Each scene shows the same named points in several views. A view is turned or mirrored, and shifted as a whole, has a little noise and may leave points out.
In the rows, zero is written as 128.

Scene 1
View 1
rugi: [136 112 182 116 127 111 138 108 145 116 130 108 149 161]
lela: [152 117 211  57  72 130 134 152 137  83 126 112 133 182]
ren: [145 127 175  95  93  99 134 143 149  98 156 113 123 160]
kave: [138 130 175  97  97 110 128 129 145 106 148 108 127 156]
gepi: [150 102 224  78 108 157 135 103 123  98  98  99 177 179]
mudo: [136 145 161  96  92  98 120 101 152 135 158  94  99 141]
bas: [134 133 114 157 117  44 129 152 163 120 210 113 103 123]
Pok: [124 125 174 122 142 126 130  54 152 160 116  87 142 158]
Mivig: [142 102 194 113 133 132 146 107 136 113 113 103 169 171]
disa: [127 116 189 105 134 127 141  74 153 136 107 101 146 170]
Pizod: [139 150 171  93  73 117 103 109 135 124 173  87 115 131]
seso: [146 105 216 117 129 166 122  85 109 113 102  82 205 153]
mopu: [134 110 167 114 126  96 145 116 160 117 135 111 130 163]
View 2
lela: [130 128 136 125 106 160  84 164 140 103 141  54 161  99]
kave: [154 169 129 118 107 146 106 135 162 118 125  77 152 109]
mopu: [119 173 148 115 139 153 127 125 115  98 116  89 106 111]
ren: [142 154 147 124 117 153 117 137 134 117 113  86 131  92]
Pok: [101 230 121 107 152 118 113 100 135  71 129  97 100 153]
gepi: [ 94 166 113 136 122 127  50 141 139  80 171  63 145 118]
Mivig: [ 86 178 136 130 139 132  86 123 120  87 146  89 112 108]
bas: [163 175 172 110 125 159 183  96 132 151  62 139  81  71]
mudo: [158 196 137 105 120 144 147 121 159 115  98  92 131 126]
seso: [ 79 191 117 131 138 114  69 105 138  98 163  98 113 109]
disa: [ 98 202 128 110 145 130 100 122 124  68 136  84 107 140]
View 3
kave: [115 125 142 124 110 110 118 127  92 125 187 104 138 169]
mudo: [110 137 136 139  79 119 127 131 106 126 212  83 131 174]
rugi: [127  96 142 113 116 137 128 123 108 123 169 133 152 158]
Pizod: [118 149 142 129  97  90 128 136 121 116 205  73 127 180]
Pok: [144  79 147  97  66 161 172 121 139 118 191 112 145 161]
lela: [126 142 156  88 132  83 115 125  50 130 171 126 149 198]
mopu: [119 105 134 129 102 141 120 119  91 133 179 127 153 152]
seso: [176  77 162  56 136 119 176 124 140  97 146 129 155 178]
disa: [141  85 153  85  78 152 161 120 107 125 179 128 152 169]
gepi: [164 101 162  54 131 100 152 121  84 114 152 138 156 188]
Mivig: [140  97 148 100 102 136 146 122 119 118 175 121 149 167]
bas: [ 77 140 111 215 108 146  72 128 141 125 200  95 137 117]
View 4
seso: [129 111 154 136 135 205  91 201 106  99 137 140 168  34]
disa: [139 132 126 130 136 160 100 191 154  91 141 175 128  80]
Mivig: [135 112 146 129 129 176  88 169 136  99 138 166 144  80]
rugi: [141 113 144 133 126 156  82 171 140 108 122 156 133 104]
gepi: [142 107 149 142 147 191  92 165 104  72 170 150 164  64]
Pizod: [165 117 141 168 155 106  81 209 125  99 120 102 138 125]
lela: [161 101 150 161 160 147  81 134 110  64 177 133 155 125]
Pok: [137 140 115 125 131 154 105 222 163 110 119 171 113  70]
ren: [153 110 143 153 135 105  76 161 148 103 123 133 116 157]
kave: [156 111 146 151 141 125  82 171 129  97 133 131 136 129]
mopu: [146 114 140 137 127 133  83 161 152 108 125 168 119 121]
bas: [150 104 151 146 100  78  58 172 172 152  60 128  99 182]
View 5
ren: [114 124 134  65 128  98 155 106 124 145  77  75 110 128]
mudo: [125 121 155  78 123  53 144 101 157 113  74  84 122 128]
lela: [103 131 140  33 130 102 141 142 110 176  79  36  98 125]
disa: [159 148 170  97 152  94 143 128 158 123 131  42  96 145]
bas: [105 118 112 108 125  86 178  38 146 105  68 153 154 134]
gepi: [161 155 157  55 143 118 145 157 104 145 114   3  82 131]
Pok: [181 149 174 113 150  74 142 116 164  97 131  54 102 145]
rugi: [144 147 142  91 145 110 153 107 131 127 111  66 108 143]
Mivig: [155 152 147  87 151 127 153 127 124 138 126  41  95 144]
Pizod: [120 115 139  73 118  71 161  95 135 119  65  82 118 125]
kave: [125 129 139  65 128  88 154 109 127 133  82  70 110 133]
seso: [205 156 151  79 154 121 154 147  92 109 132   4  81 131]
mopu: [125 141 148  90 144 105 153 103 144 140 107  76 110 142]
View 6
mopu: [143 119 121 113 102  83 126 141 136 188 140 152 149 144]
disa: [122 119 112  98 103  77 112 107  91 194 168 157 124 158]
lela: [108  83 110 108  36 104 149 175 125 220 143 121 159 172]
Pizod: [102  89 139 131  72 119 151 111 135 143 144 125 164 135]
ren: [131 105 126 123  75 101 145 152 144 186 129 133 165 152]
bas: [179 133 149 148 133  97 146 131 201 139 100 143 192 102]
mudo: [123  97 155 129 108  97 154 149 157 122 136 154 165 137]
rugi: [141 123 114 105  91  87 124 117 118 203 138 142 145 148]
seso: [120 117  92  98  63 104 107  50  64 243 161 111 133 152]
gepi: [103  96  91  96  47  95 127 113  77 242 164 118 132 172]
Mivig: [135 121  97 102  85  86 115 113  98 226 147 134 138 154]
kave: [122 101 125 124  77 103 146 135 135 181 139 134 159 146]

Which points are out of place in each view (at most two, in the order of its rows)? Write - if all are in place.
view 1 -> -
view 2 -> kave, seso
view 3 -> Mivig
view 4 -> ren
view 5 -> Pizod
view 6 -> mudo
